Points on a hilly landscape, in no order, each with its height.
From any point a ball rolls to the lowest of the 2 points nearest to it. It stops when none of these is lower. Distance is the straight distance between rows; heights are no part of it.
misur h=260: 13	5	13	8	5	-15	-5	9	12	0	6	0	7	2	5	-6	-16	-11	1	-7	-6	4	11	-7	0	-2	1	-5	-20	-3	3	-18	0	11	1	19	-8	-1	-14	-18	-16	15	8	7	-6	-13	0	-18	-1	-14	-1	-3	10	-3	18
kob h=243: 3	51	-3	6	-18	-4	-7	-2	-8	-2	-38	3	2	3	7	3	-5	-9	4	5	-1	-6	8	9	-3	-31	6	-11	-2	-4	40	-11	26	-12	-1	20	-11	10	7	-31	-4	10	4	1	11	-3	-2	-6	4	-24	2	1	11	-1	2
gogef h=221: -9	3	-17	2	3	-16	0	30	21	18	-40	-9	-8	-10	10	-3	2	-6	14	17	5	-27	3	-13	8	-29	5	18	-29	-36	-4	-5	33	-9	-9	13	27	9	16	-26	4	-9	13	-2	-1	-15	19	14	5	-11	21	9	9	-9	9
gemi h=738: 7	5	1	13	2	2	0	-14	2	-14	11	27	-9	3	-21	-23	-6	6	10	2	4	1	-13	7	-7	-13	11	-15	8	7	10	0	-6	15	-6	4	-17	7	4	-9	-4	15	12	0	-1	12	-16	11	17	1	11	-5	-17	-5	6
Zosap h=443: 6	5	15	5	14	4	-8	17	8	-11	4	23	-7	1	12	-15	-4	-6	-10	3	-7	29	21	-27	-3	-12	-12	-5	-20	30	31	8	23	-8	28	6	9	12	-2	-18	-18	9	-9	-3	-16	0	-4	-18	-8	-11	-4	-12	16	-6	0
zub h=765: 8	8	-13	-26	6	3	29	-14	8	3	-4	7	-9	-3	1	-2	-1	4	-8	5	13	-15	-18	26	20	-8	5	27	1	-4	-8	3	24	2	-15	22	6	-7	10	-11	1	-6	17	-5	-3	0	-6	29	13	14	-3	-2	-5	-9	17
pavo h=284: -10	-21	-19	-8	15	-17	-5	-12	-12	-2	6	8	-1	1	-13	24	-2	-13	5	-9	-13	2	-23	32	-7	-8	14	-12	-6	2	-20	-4	-22	6	-1	-2	5	-17	-13	9	8	0	-12	-9	9	1	1	6	-10	13	9	31	2	15	-9
Geta h=611: -1	-22	19	17	0	18	-16	1	7	-8	25	13	-7	13	-9	-30	-18	14	7	10	-1	1	6	-33	-8	13	5	7	13	-4	-20	15	-9	-4	19	-23	-5	21	-6	-5	9	2	9	-1	4	10	-6	1	10	21	6	-13	-29	-9	-3
zogi h=80: 29	31	32	5	-17	12	-30	17	-3	5	-19	-8	22	-2	18	-7	-11	6	-18	2	-26	3	26	-29	8	2	-13	-6	-8	1	7	-30	15	-11	7	15	1	-5	-19	-26	-14	12	1	14	-4	3	5	-30	-10	-28	-5	-10	5	-2	-1
kadak h=312: 22	4	15	-13	7	1	-7	5	12	-1	19	6	13	10	12	-10	-29	1	7	-8	-21	-8	21	-10	13	8	-9	18	-8	7	-18	-16	6	-1	16	19	-7	-6	-22	-25	-7	-1	1	5	0	4	3	-16	-8	10	-7	-1	-6	-10	15
fem h=249: 20	-10	-1	-9	-13	1	16	-9	9	8	14	-3	16	-1	-6	22	-24	-6	7	-16	-15	-24	3	19	4	25	-7	28	14	-13	-28	-18	-3	10	-15	13	-12	-8	-26	-13	14	8	2	11	3	8	1	-17	-2	22	5	1	-16	0	12
nakod h=256: 5	1	18	-13	-9	18	-10	-11	-7	2	15	1	11	15	14	5	-11	14	4	-13	-15	-5	8	5	0	31	-26	24	32	-4	-22	13	2	-20	8	-16	-15	0	-5	14	19	-7	-16	-6	24	18	8	-16	-16	20	-12	-2	-20	-3	-9
guze h=515: -11	0	-9	22	9	-12	-1	-4	6	1	0	11	-16	3	2	2	-3	-20	4	-8	-6	18	9	-7	-22	-9	0	-6	-12	-6	34	19	-1	-5	20	-12	3	22	4	-6	-6	22	-16	-14	-4	-23	11	-22	-4	-11	10	-5	19	8	4
delot h=425: -20	-22	-6	-15	27	-19	-9	24	-13	-4	16	-15	-1	-16	2	-10	12	9	-18	15	24	7	17	5	2	15	15	-19	-8	4	-13	-5	-25	9	-4	0	1	-2	19	28	6	1	23	2	-8	-22	16	32	1	-17	4	1	21	-7	9
mon h=493: -2	-23	-1	-2	-17	21	31	9	7	36	-6	-28	-1	-17	-6	5	12	0	-5	-1	5	-9	-5	-37	9	11	-17	21	14	-22	-31	-2	5	0	-9	-12	5	9	6	1	-15	-16	2	11	-7	-10	8	-14	18	8	3	-15	-16	-4	-6
nomov h=754: 5	16	0	-10	-8	10	20	-8	4	1	-4	8	-6	3	3	-19	-2	8	9	13	16	-13	-7	12	13	-22	9	2	4	6	8	-7	8	12	-9	17	-18	3	10	-21	-10	-8	25	4	-3	8	-15	17	17	-4	0	1	-7	-14	11
vekon h=297: 6	-9	6	-8	4	-7	-4	5	3	-3	11	-2	13	12	18	14	-28	-9	15	-9	-26	-27	11	6	2	10	-2	28	-8	-6	-23	-13	-3	-3	10	8	-2	-12	-32	-15	21	-3	-13	5	12	2	12	-17	-18	23	-5	15	-7	4	8
Kubi h=775: 13	4	-15	-24	-1	1	29	-18	15	0	1	9	-12	3	3	21	-4	-7	-2	-8	-15	-18	-28	26	16	2	-6	29	12	3	-11	8	13	1	-5	16	12	-11	2	-12	3	-8	-8	3	-5	7	-15	13	-8	31	-15	4	-10	8	2
dig h=694: -7	9	14	15	-12	-4	-20	3	-10	-9	14	32	-4	23	7	-10	-19	-2	14	2	-9	-24	-5	9	-4	-19	22	11	12	-6	-5	0	2	-15	15	-11	-18	8	-17	-19	18	18	-8	-3	22	-1	5	-1	-10	0	16	2	-10	12	-1
savap h=171: 18	48	17	12	-17	6	-17	6	-2	12	-47	-5	12	-10	8	-4	-12	-12	-19	6	-8	6	18	-14	-2	-16	-17	-16	-5	-12	20	-19	27	-1	-3	21	-3	1	11	-27	-13	15	15	6	0	5	3	-26	-2	-25	-5	-12	10	-10	2
Duni h=510: 1	-5	-3	-1	-16	11	18	21	9	20	-19	-24	6	-23	2	-12	15	8	-8	8	17	-24	-10	-36	19	-6	-8	21	9	-28	-39	-12	24	-5	-21	2	14	-3	12	-2	-4	-14	18	17	-1	-8	11	14	20	-1	2	-15	-12	-8	2
tuto h=410: 12	25	17	2	-7	10	-1	-14	-6	-13	12	6	22	-13	-10	-14	5	10	-18	-5	24	24	-1	-1	-3	10	-17	-19	11	3	8	1	-3	0	-13	4	-23	-2	5	25	5	6	30	6	17	13	2	0	10	-12	-19	-13	-10	-14	18
Nati h=113: -9	6	-9	32	6	-35	-16	4	19	6	-10	7	-3	8	8	5	-11	-23	17	-5	-1	-3	-13	1	-18	-19	27	-7	-29	-10	17	-12	1	12	2	8	-2	-8	-10	-10	4	17	-3	6	-5	-28	14	-3	0	-7	20	19	18	4	5
Bur h=499: -26	-3	-7	-7	-7	11	24	6	-5	13	-9	-5	-1	-17	7	-5	25	1	-11	14	36	10	1	-5	-2	-6	1	-7	20	17	25	2	-15	18	-21	7	-17	12	31	16	-15	-13	14	13	-4	-6	-6	10	10	-27	1	-13	13	-5	2
Nifa h=178: -16	-4	-17	5	9	-29	0	12	15	20	-16	0	-4	-6	6	10	-1	-16	11	1	3	-20	-13	1	-1	-15	15	12	-30	-30	-6	-12	13	-2	-5	5	13	-2	1	-13	3	3	4	-4	10	-33	22	3	5	-11	27	21	10	4	14
Vusa h=380: -6	13	-5	0	-22	2	9	13	-1	-8	-10	-12	-13	10	13	-1	14	1	18	16	-11	-13	0	-3	8	-16	7	-3	-13	17	24	1	5	1	9	-6	5	1	7	-13	-13	-5	-22	-1	-18	4	-15	11	-14	-21	2	7	8	21	-17
lezi h=233: -10	-9	-10	-28	9	0	15	-6	-3	14	10	2	-15	6	16	7	-4	-7	5	0	-8	-9	6	15	6	6	-8	28	-3	-9	-3	17	0	-15	24	-5	4	6	8	-5	-2	-12	-17	-20	15	-13	13	-4	-14	5	-4	10	0	5	8
rim h=181: -20	-18	-28	10	20	-20	-22	-8	-22	1	-3	10	25	-4	-10	27	-14	-15	-7	-8	3	2	-18	13	-13	-9	9	-4	-1	-27	-37	-7	-9	-15	-3	-13	2	-17	-25	17	38	22	8	1	21	-11	21	-9	-7	23	2	37	10	5	-5
Zor h=177: -16	-14	-16	16	17	-21	-29	4	-8	-21	-15	-6	17	-4	-9	17	10	3	-6	0	-6	19	-11	14	-15	-11	26	-48	-11	1	-9	-14	-18	-3	2	-10	11	-11	-20	30	14	14	-8	-1	-10	2	-1	16	-14	4	2	29	22	19	-30
reb h=272: 6	7	17	-1	-6	7	-25	11	-18	-15	31	7	3	19	6	-9	-1	13	-2	-7	-12	2	18	2	7	11	4	-7	11	27	-4	-1	-10	-24	20	-11	-26	-4	-16	7	5	9	-4	-2	24	1	3	11	-18	-6	-6	-4	-9	-2	-3
vuvu h=200: -18	-27	4	-5	-7	27	14	-6	-5	21	21	7	-14	6	6	-3	15	4	-4	10	14	8	-7	-27	-9	13	1	11	15	6	10	25	-23	4	17	-36	-17	23	20	14	-9	-11	14	-6	13	3	1	2	14	7	9	-8	-18	-3	-1
raku h=176: 15	1	-8	1	3	5	17	-1	26	7	-24	-8	-10	-5	-1	10	-10	-10	15	-4	-18	4	-6	-14	-8	-4	-24	10	-23	-18	9	13	21	8	4	0	39	4	1	-24	-2	-3	-16	0	-27	3	-2	-23	-5	14	-4	2	8	3	-1
Zefab h=191: 4	-25	3	-18	6	-5	20	-19	-4	17	30	-5	-11	5	-6	12	0	-9	5	-7	-11	9	3	21	2	18	2	6	8	16	-7	0	-33	30	-2	6	-19	7	6	-4	-31	-5	0	-3	-11	1	-3	-8	2	-5	8	-3	0	4	7
Gemem h=175: 3	-26	-2	10	25	-15	1	-1	9	-6	4	-10	-2	-11	-25	-3	0	-3	0	-3	2	20	6	0	-15	19	-6	-20	-10	-1	1	-1	-19	30	-20	4	14	3	-2	15	-10	6	-7	2	-30	4	-7	-12	5	-1	4	-9	11	3	-1
favog h=387: -18	-15	-15	11	35	-28	-23	18	-6	-12	3	-3	7	-5	1	-2	8	0	-12	6	12	11	8	6	-10	-2	20	-38	-22	-9	5	-1	-14	-5	3	-2	15	0	4	23	19	21	10	-10	-9	-34	9	17	-9	-11	5	13	29	-5	0
zesag h=448: 11	2	5	16	-10	3	0	-5	-1	-9	0	-11	12	-19	-25	-12	3	17	-12	-5	23	2	-11	-15	-4	14	-11	-16	16	-11	-17	-8	0	8	-30	1	-3	-8	-2	22	8	14	23	10	2	9	1	2	20	-6	-4	-13	-16	-4	12
naruf h=352: -14	12	-1	16	-5	23	8	5	13	-6	-23	5	-4	-2	6	-23	17	7	-4	19	25	8	5	-30	-13	-18	-9	-15	7	11	42	20	10	2	-4	-9	5	15	21	6	3	-11	7	0	-12	16	-15	5	8	-5	-6	-12	-1	-12	-8
Zurag h=179: -14	0	-19	-18	31	-20	3	0	-2	-11	-9	-7	-3	-17	-20	-6	23	-6	-9	20	28	7	-4	34	1	-13	16	-20	-2	11	9	2	0	23	-36	20	20	-4	23	18	-3	-9	14	2	-19	-5	0	27	16	-17	15	-8	27	-6	1
Sefal h=81: -11	-19	-10	15	12	-15	-36	6	-17	-12	5	-5	30	7	4	21	-7	-4	-8	-8	-3	13	-3	18	-3	-5	27	-24	-13	-5	-29	-19	-27	-13	6	-5	-6	-22	-33	23	23	13	11	7	16	-10	8	6	-18	7	-7	38	16	7	-12
zik h=361: -4	26	12	-3	-1	-1	-14	-13	-19	-10	11	23	11	-3	-2	-5	-6	2	-10	-9	21	19	10	18	-9	4	-6	-12	8	-4	7	7	1	-20	7	-3	-24	11	7	9	17	11	17	-2	39	-12	10	-2	-2	-15	-6	-8	-3	-11	18
feful h=381: 29	21	9	-10	-20	8	0	1	2	-4	3	-17	9	3	2	-6	-4	26	9	4	-12	-26	-7	3	17	3	-3	-5	8	6	-10	-21	2	2	-9	11	-7	-19	-14	-11	-6	0	5	14	-11	19	-12	9	0	0	-10	-4	-20	0	5
rutok h=188: -14	-2	-2	-27	3	20	5	-12	-12	14	20	15	-18	17	18	-3	6	3	2	4	4	-1	2	15	13	12	-6	29	15	11	-1	29	-10	-13	22	-20	-22	5	18	6	-7	-16	1	-23	23	1	8	17	-8	9	-4	7	-16	-10	7
fab h=61: -2	-33	-26	-10	31	-1	21	8	14	9	-4	-16	-13	-15	-21	0	26	-4	1	3	-1	-10	-18	-5	15	-5	-4	14	-13	-11	-11	10	10	12	-19	-5	48	-6	25	17	-6	-18	-9	3	-28	-10	-3	12	20	12	14	-16	4	-3	-12
Sudi h=232: 24	-10	6	3	2	-3	2	-11	-2	-16	3	-19	9	-10	-26	10	2	10	3	-18	-14	12	-1	10	-1	25	-9	-19	7	9	-4	-13	-15	23	-24	11	4	-14	-14	14	-12	-2	-15	4	-22	23	-17	-11	-3	8	-7	-4	-6	11	-8
bolas h=286: 16	21	-1	4	-8	3	2	-18	-4	-24	-8	-3	-3	3	-16	5	6	9	8	-10	-12	5	-21	10	-2	-2	-10	-23	8	12	23	4	4	5	-7	3	14	-9	-2	3	-6	3	-18	1	-8	20	-25	-6	-7	3	-14	3	-3	14	-9
nafel h=717: -4	-3	2	19	-21	4	-7	-3	-10	-6	12	21	-14	16	-14	-6	5	9	13	4	-6	-20	-14	3	-1	-10	24	-7	14	6	9	0	-15	-1	6	-21	-16	8	-6	-5	-2	15	-9	-6	2	6	-14	13	2	-6	20	2	-18	19	-10
Setud h=307: -8	11	-13	-4	0	-1	-7	-23	-33	-1	11	27	-10	-5	-23	13	8	-4	-11	-12	27	20	-9	35	-6	10	4	-14	16	0	1	15	-15	-10	-7	-13	-24	-2	11	23	9	15	15	-12	35	-7	5	12	1	-8	6	5	-4	-4	8
nug h=244: -2	-33	13	8	6	-18	-10	-4	2	4	27	6	-7	14	-3	8	-3	-13	16	-4	-18	2	7	13	-3	9	25	-2	-8	12	-5	-11	-39	29	5	6	-17	1	-13	-7	-17	8	-7	-2	-13	-3	-10	3	3	-4	18	4	3	8	-5
Nipe h=397: -9	32	13	3	-21	23	9	-19	-1	2	-14	9	3	4	15	-7	16	5	-5	12	10	3	5	-9	2	-23	-3	-7	11	15	40	13	9	-7	6	0	-19	13	16	-6	-4	-12	5	-8	5	13	-18	-2	8	-13	-5	-3	-5	-9	-4
Rava h=203: 14	-14	17	-1	-2	15	-14	-13	-8	0	24	-7	19	-8	-13	5	-11	17	-1	-24	-2	9	15	-6	3	52	-25	20	32	-8	-28	8	-8	-8	-7	-17	-12	-3	-10	24	21	-3	5	-4	14	27	4	-14	0	28	-12	-6	-24	-14	0
tivu h=468: -6	-14	14	11	-25	24	18	11	8	32	-2	-18	-6	0	8	-3	8	0	-4	6	-4	-3	13	-34	-3	8	-9	4	10	-6	-4	6	-8	2	17	-18	-7	21	5	-6	-15	-4	-6	2	-14	-2	3	-27	6	-3	3	-9	-10	-2	-5
venif h=259: -23	-35	-9	4	5	11	10	6	-1	2	4	1	-29	0	-8	-10	20	9	1	13	10	0	-4	-20	-7	3	7	-2	4	5	14	21	-13	0	5	-30	14	17	25	14	-2	-8	-8	-12	-11	-5	-4	12	11	1	15	-7	-3	5	-8
Gagi h=549: -6	-29	-9	26	11	-3	1	-9	5	6	19	12	-21	7	-22	-3	-8	-12	8	-5	-5	16	0	-8	-21	6	9	-3	2	-5	16	19	-20	15	9	-17	-2	24	-1	-5	-10	19	-7	-9	-9	-8	-4	-21	13	11	16	-11	-2	3	-2
baf h=257: -20	0	-17	12	2	-23	-16	6	-15	-8	-24	-18	22	-4	-2	29	2	-7	-9	-11	-4	-3	-15	1	-12	-10	3	-12	-15	-20	-25	-10	6	-25	-4	-18	17	-17	-29	19	35	1	-17	2	23	-15	22	-20	-13	9	-6	26	14	17	-10
giv h=299: 0	33	5	-6	-3	-4	-18	4	-13	-17	-14	14	5	7	18	-4	-15	-6	0	-1	-4	4	18	14	1	-27	6	-4	-9	3	21	-2	24	-28	24	17	-7	10	-4	-23	3	3	-3	-4	33	-8	4	-3	-13	-16	-5	2	10	5	4
Pas h=634: 6	-17	1	-9	11	14	-4	-4	14	-7	25	10	-9	15	-2	-25	-18	21	13	6	-7	-20	2	-8	3	20	-10	25	12	-3	-35	14	2	-3	17	-10	4	3	0	-3	14	-14	2	-8	0	17	1	21	1	38	-7	2	-29	-14	1
Fara h=354: 19	6	-1	-19	0	3	7	7	10	-6	-1	-34	1	-1	4	-7	3	22	5	-2	-8	-7	1	-11	15	21	-17	-1	-7	9	-12	-10	6	8	0	8	9	-15	-3	7	-15	-19	-8	5	-26	9	-6	7	-8	8	-24	-2	-1	-2	-1
gevaz h=362: 11	13	4	-19	14	11	1	-12	-4	-22	15	15	-12	17	3	-16	0	8	7	-4	-14	16	-1	16	9	-6	-9	-5	-1	34	22	18	9	-14	17	6	-3	-4	5	-4	-10	-15	-9	-12	8	23	-18	13	-14	13	-21	2	-5	-5	-2
Mer h=341: -10	-30	3	31	6	-36	-26	27	4	-2	2	-3	5	7	17	4	11	-13	-5	6	13	3	13	-13	-13	4	31	-20	-17	2	6	-8	-26	9	6	-6	2	-7	-6	15	13	24	-2	-4	-22	-38	2	19	-8	-22	8	3	23	7	-22
letu h=787: 15	16	-6	-21	7	-6	14	-6	6	-21	-3	10	-3	10	11	18	-20	-14	3	-5	-27	-15	-20	28	-5	-7	-14	17	1	6	-3	2	11	-9	6	22	13	-18	-13	-18	23	-7	-14	11	12	16	-6	-8	-19	34	-27	12	-5	7	2
ser h=301: 0	-3	0	-11	-3	5	1	-11	-12	-7	0	-5	4	-1	-6	24	-1	5	-5	-23	-12	3	-11	18	0	29	-27	12	29	-10	-13	17	4	-24	-5	-10	6	-10	-11	26	23	-10	-25	-6	21	11	5	-16	-21	33	-23	4	-7	8	-11
Zufum h=300: 5	40	7	4	-24	21	1	4	0	3	-40	-18	-2	-3	13	-11	8	13	-2	17	14	-10	-6	-18	11	-20	-13	-5	4	-2	27	-4	30	-4	-10	7	13	-10	13	-13	-4	-14	4	8	-23	25	-30	15	6	-5	-15	-1	-6	-5	-12
tutut h=193: 10	2	13	36	-6	-18	-28	3	8	-6	4	3	17	10	1	11	-11	-15	7	-17	-8	-4	1	-7	-12	-7	24	-9	-14	-2	9	-28	-15	5	-7	9	-8	-17	-39	-7	7	22	-6	12	-2	-15	6	-23	-3	-6	6	6	11	6	1
mazo h=650: 1	12	9	-12	1	21	-2	-14	13	-9	6	14	-1	10	15	-29	-3	23	5	13	8	-12	-8	-8	15	-4	-3	15	10	6	-8	16	13	-6	12	-6	-2	3	9	-2	9	-23	11	-9	6	26	-11	29	7	27	-15	-4	-26	-17	1
vofin h=133: -9	-8	2	-20	-9	18	33	-16	-3	32	16	-3	-12	2	13	6	10	-3	-7	2	0	8	3	1	11	7	-8	13	15	13	6	15	-19	6	17	-8	-20	11	22	3	-28	-17	1	-11	0	-4	-2	-8	7	-1	-3	0	-5	-4	8
Paz h=262: -3	22	-6	-4	-10	6	9	9	7	13	-45	-9	-9	-10	9	-7	5	7	0	17	18	-15	-1	-13	12	-29	-7	10	-6	-22	9	-4	36	-6	-18	17	14	8	21	-26	-1	-15	13	1	-11	6	-4	16	12	-3	-1	-2	2	-10	-1
Rol h=214: 9	11	19	7	-21	1	-26	27	-13	-2	17	-17	16	13	24	-3	5	18	-10	-1	-13	-12	29	-12	14	14	14	-2	4	6	-3	-21	-16	-25	17	-7	-21	-3	-21	0	6	14	-4	4	16	-18	15	5	-13	-27	-5	-6	-1	7	2
mubev h=416: -7	-7	5	10	-2	-2	0	26	11	-3	-1	0	-16	8	20	-19	2	3	8	14	-5	-11	19	-26	2	-12	8	4	-22	-1	13	4	4	-8	23	-10	7	16	4	-16	-4	5	-7	-5	-10	-9	4	8	-8	-13	4	-1	5	5	-2
tolo h=311: 14	20	19	16	-3	3	-15	-7	4	-2	-15	14	19	3	6	0	-34	-5	0	-16	-16	4	9	-12	-17	0	-11	8	6	-19	-7	-5	19	-5	7	4	5	12	-12	-24	8	13	-14	3	9	0	6	-45	-7	1	5	-15	1	0	0
vip h=114: 6	-26	-14	1	22	1	18	8	22	5	-4	-20	-11	-12	-18	-3	5	1	1	-1	-3	11	-2	-13	-5	12	-22	-3	-16	-13	1	14	5	13	-14	-3	42	3	9	11	-8	-7	-13	0	-36	-1	1	-17	4	10	0	-9	10	-2	1
Neviv h=452: -6	-14	-5	-12	6	-9	22	11	-7	12	12	-21	7	-21	-8	-6	7	1	-17	2	26	9	4	0	0	15	-5	-3	1	-8	-20	-11	-8	13	-27	7	-3	-2	15	21	-10	2	22	9	-1	-15	20	7	13	-20	-3	-7	15	-5	19
mim h=102: -9	-29	-16	-23	29	-25	2	12	21	10	-10	-27	-2	-11	-5	12	23	-11	9	7	-5	-3	-8	4	7	3	-5	-2	-32	1	-16	-1	4	12	-17	0	48	-17	11	22	-3	-25	-16	6	-29	-11	5	11	0	-8	16	4	19	5	-11
Tizon h=277: -5	5	-11	-18	-9	-10	17	-8	7	21	-15	15	-5	-2	20	22	-21	-23	8	4	-19	-21	-8	19	-2	-14	-5	36	-2	-22	-2	4	14	-7	19	14	1	10	8	-26	-1	-4	-15	-9	21	-13	16	-19	-6	3	6	13	1	12	7
nal h=304: -13	-16	-7	-4	3	-9	-3	0	-18	-6	-12	-20	11	-11	-11	27	3	3	-7	-22	-7	-3	-6	-7	-5	19	-17	8	5	-24	-25	4	8	-30	-5	-22	18	-9	-20	22	32	-7	-27	-8	16	-6	15	-23	-17	21	-7	11	6	16	-11
Samum h=199: 30	-7	-4	-21	3	-2	31	-17	1	4	26	-4	13	-7	-14	20	-16	-6	-16	-18	-1	2	2	32	5	36	-13	24	14	0	-33	-4	4	11	-21	18	-9	-14	-11	11	0	4	13	2	0	9	9	10	2	18	-16	-3	-5	-12	19
sipoz h=379: 7	12	17	34	-13	6	-19	16	14	-1	-20	13	-4	9	14	-13	-13	-9	2	-1	-9	4	16	-33	-12	-14	4	3	-11	-13	9	5	21	-6	21	-11	8	21	-4	-28	-2	20	-11	-1	-8	-4	9	-24	-7	-11	10	-17	5	3	-10
fuf h=218: -19	-3	-23	-15	27	9	18	-16	-12	-1	-1	13	-12	-13	-19	2	27	2	-16	10	36	16	-11	24	9	-13	14	4	14	12	19	14	-4	16	-38	9	11	0	28	29	-7	-21	17	-7	-2	-5	0	30	32	-5	17	-12	13	-9	0
puza h=435: -3	1	-3	0	-24	14	11	-15	-6	14	3	18	-8	-4	-14	0	7	8	5	6	19	-19	-25	4	11	-4	5	21	24	-13	-16	1	4	1	-12	-14	-18	3	7	-3	1	0	18	4	17	1	-6	11	26	2	21	-13	-27	-1	4
sugol h=431: -2	35	-2	-9	-24	9	16	-11	-10	13	-28	-16	6	-8	5	9	23	3	-14	0	7	13	1	6	11	-8	-11	-6	9	-1	28	1	9	-11	-10	12	-5	3	20	4	-17	-6	-4	-3	3	-2	-12	-11	3	-19	-14	-2	7	0	1
Nokuz h=408: 11	20	14	-5	-36	22	5	-14	8	19	-3	-3	11	-6	7	-3	4	23	0	5	3	-25	-18	-1	16	-2	-2	14	29	-7	-16	-4	10	-6	-9	-1	-13	-6	0	-5	2	-6	9	8	3	17	-11	4	14	2	-1	-13	-33	-6	4
gopu h=139: -12	5	-16	-27	17	-25	6	13	5	-1	-19	-30	-1	-13	2	4	25	-11	2	20	13	5	-3	22	8	-3	-3	-7	-23	10	6	0	5	15	-24	20	31	-11	20	9	-15	-22	-5	9	-23	-9	-7	16	-7	-26	1	-3	31	2	-4
tetik h=476: -8	2	-3	-4	-12	16	34	-9	-3	27	7	-8	14	-26	-6	1	17	-8	-24	1	37	20	-11	-5	-1	4	-10	0	19	-1	6	-4	-1	19	-29	8	-15	3	23	23	-18	-4	25	12	6	-5	11	-3	25	-12	-5	-15	9	-8	13
rimag h=324: 2	-6	-6	-17	4	-10	-3	1	-5	-8	14	-17	3	4	-5	7	2	10	7	-8	-11	-6	-1	15	9	15	4	-10	-8	7	-23	-11	-12	-1	0	4	-4	-16	-12	10	1	-7	-9	-2	1	2	1	16	-14	6	-8	15	-1	7	-2
Puno h=296: 0	-46	19	21	13	-28	-35	14	12	-6	26	8	1	16	13	5	2	-15	7	2	-4	7	19	-8	-7	5	44	-6	-18	15	-5	-17	-37	19	18	5	-6	-11	-21	8	-3	11	-5	-5	-24	-19	-4	22	-1	-3	10	16	16	3	-24
val h=138: 14	-20	5	-5	10	2	7	-15	-11	4	30	-2	6	-7	-25	3	-15	4	-10	-19	4	17	12	5	-3	37	-12	7	10	-8	-24	5	-18	8	-12	-2	-16	-2	-7	13	4	9	12	-4	4	13	5	-4	7	14	-5	0	-9	-9	12
fip h=303: -17	-7	-11	20	0	5	12	6	9	8	-13	-1	-15	-9	-10	-17	11	0	1	13	20	1	-5	-20	-18	-7	-4	-10	5	-10	14	12	3	4	-10	-15	12	20	21	1	-4	7	6	2	-11	-10	3	-7	11	-3	10	-17	0	-4	4
digik h=430: 11	6	30	18	-20	21	1	15	15	18	1	6	0	5	12	-17	-11	-5	-2	7	-18	0	17	-33	0	-12	-3	3	3	4	1	1	9	2	28	-3	-7	18	-9	-32	-18	3	-5	4	-16	6	-9	-33	3	-5	8	-13	-8	-7	-6
rolu h=801: 12	-8	-16	-11	15	-16	7	1	1	-22	-1	-8	7	8	1	31	-14	-12	2	-13	-31	-2	-12	33	-6	5	-2	-4	-17	20	-15	-7	-5	5	0	16	16	-36	-29	2	24	-20	-13	11	6	22	-3	-7	-21	40	-26	27	1	7	-2
saz h=237: -22	-27	-14	18	6	-23	-15	-10	-4	0	-18	-8	14	2	-7	35	5	-16	7	-8	-13	9	-17	14	-11	-14	29	-20	-15	9	-17	-19	-21	9	-8	-16	13	-16	-25	22	11	-1	-20	5	-4	0	4	-6	-4	11	11	36	11	23	-26
mog h=240: 16	3	0	11	13	-6	2	-6	28	3	-15	15	2	2	3	2	-38	-22	14	-7	-18	0	1	-11	-21	-4	-12	16	-15	-26	-2	7	24	11	12	7	26	15	-11	-37	11	6	-10	2	-7	-3	8	-40	-2	22	7	-4	4	-3	3
pibez h=155: 15	26	21	-3	-18	2	-21	26	-2	-1	-6	-18	17	1	24	-20	-4	15	-6	9	-9	-15	26	-21	17	0	1	-5	-9	3	-7	-26	1	-12	9	15	-17	-7	-9	-16	-7	6	16	12	4	-9	8	4	-6	-28	-6	-3	1	-5	12
Senat h=321: 7	1	2	-16	17	1	-17	13	-7	-22	34	9	-6	25	7	-12	-4	2	11	-10	-25	6	14	11	11	-1	2	-1	-7	45	-1	5	0	-14	35	4	-13	-9	-15	-5	-11	-7	-19	-9	14	9	4	14	-27	10	-15	7	0	-1	-5
bugi h=481: 1	4	0	-2	26	-10	-3	-5	5	-13	15	23	-8	8	4	-5	-15	-18	7	-9	-17	19	7	6	-9	-18	0	-2	-23	16	29	13	10	-7	26	6	6	11	-7	-18	-8	8	-17	-11	5	-8	-1	-18	-13	-1	1	2	14	2	11
kof h=336: 4	31	-6	-7	-2	-7	-1	-1	-11	-24	-19	-6	-1	8	4	0	0	-1	5	-3	-5	1	-9	14	-1	-16	-4	-16	-16	3	25	0	19	-17	12	6	16	-6	-5	-9	8	-5	-16	-1	15	2	-5	-1	-16	2	-17	8	13	15	-2
Nek h=464: -17	-5	-4	4	-22	14	1	-6	-20	4	8	17	-11	-11	-14	3	22	14	-5	8	36	0	-16	-5	2	1	15	-4	20	8	2	-3	-25	8	-15	-18	-26	3	19	23	2	1	27	6	16	7	-4	28	26	-16	19	-10	-20	-4	-1
Lal h=491: -16	-14	6	-12	-13	2	14	-4	-20	11	15	-1	-11	-9	-2	5	21	2	-6	11	19	9	-4	11	4	12	11	-7	23	24	1	-7	-38	25	-9	-5	-32	6	23	17	-21	-3	17	10	3	-4	-1	15	14	-26	11	-13	2	4	3
Mar h=669: -9	13	14	2	-13	18	-16	-12	-6	-14	7	30	-3	19	8	-21	-5	19	13	10	7	-21	-7	8	1	-9	7	13	20	0	-9	16	9	-20	13	-20	-13	7	4	-2	21	-7	1	-10	25	19	-8	21	-7	5	6	-3	-28	-2	-7
lol h=580: 4	-32	15	36	0	12	-9	6	1	-9	16	0	-6	3	-20	-11	-7	5	3	-9	-5	14	19	-34	-15	24	1	-10	5	-4	4	5	-20	10	4	-19	-1	20	-15	4	-2	16	-7	0	-13	7	-12	-21	9	15	6	-13	-12	0	-7
vakuz h=258: -9	19	-29	2	7	1	9	-35	-17	0	-6	23	-6	-15	-32	9	21	-4	-11	-11	32	15	-24	24	1	-5	5	-2	16	-2	7	12	5	5	-34	0	-11	-6	17	23	2	4	16	-9	15	-5	2	23	29	-1	14	-11	-3	-5	6
Sudel h=401: 9	10	5	-10	26	6	3	0	4	-23	6	9	-8	-1	-2	-25	3	6	-6	5	-1	28	10	-4	0	-1	-18	-20	-14	27	38	14	12	-2	9	6	11	2	16	7	-12	-12	0	-4	-14	11	-17	-2	-7	-2	-20	-8	13	-8	6
tetef h=340: 2	38	-4	5	-28	9	-3	26	-5	1	-42	-22	-5	4	14	4	5	-7	7	22	-3	-10	12	-10	7	-23	-11	-7	-17	0	37	-12	24	-2	-1	9	9	-9	13	-24	-14	-1	-4	8	-24	16	-20	10	-13	-35	-7	6	12	10	-18

For each start below, name the point where the ball stops.
Neviv | vofin
Vusa | Nati
Nokuz | Sefal
nomov | zogi
Zosap | zogi
zesag | fab

Call two points neighbours if one is among the 2 nearest of the other. Go from one point of each pair to the other, from neighbour to neighbour, staying as low as possible. Name the highest point that can't be avoided.
val and Sefal | nal
Nati and vofin | Tizon
val and vofin | kadak
fab and vofin | mubev
zogi and fab | kof
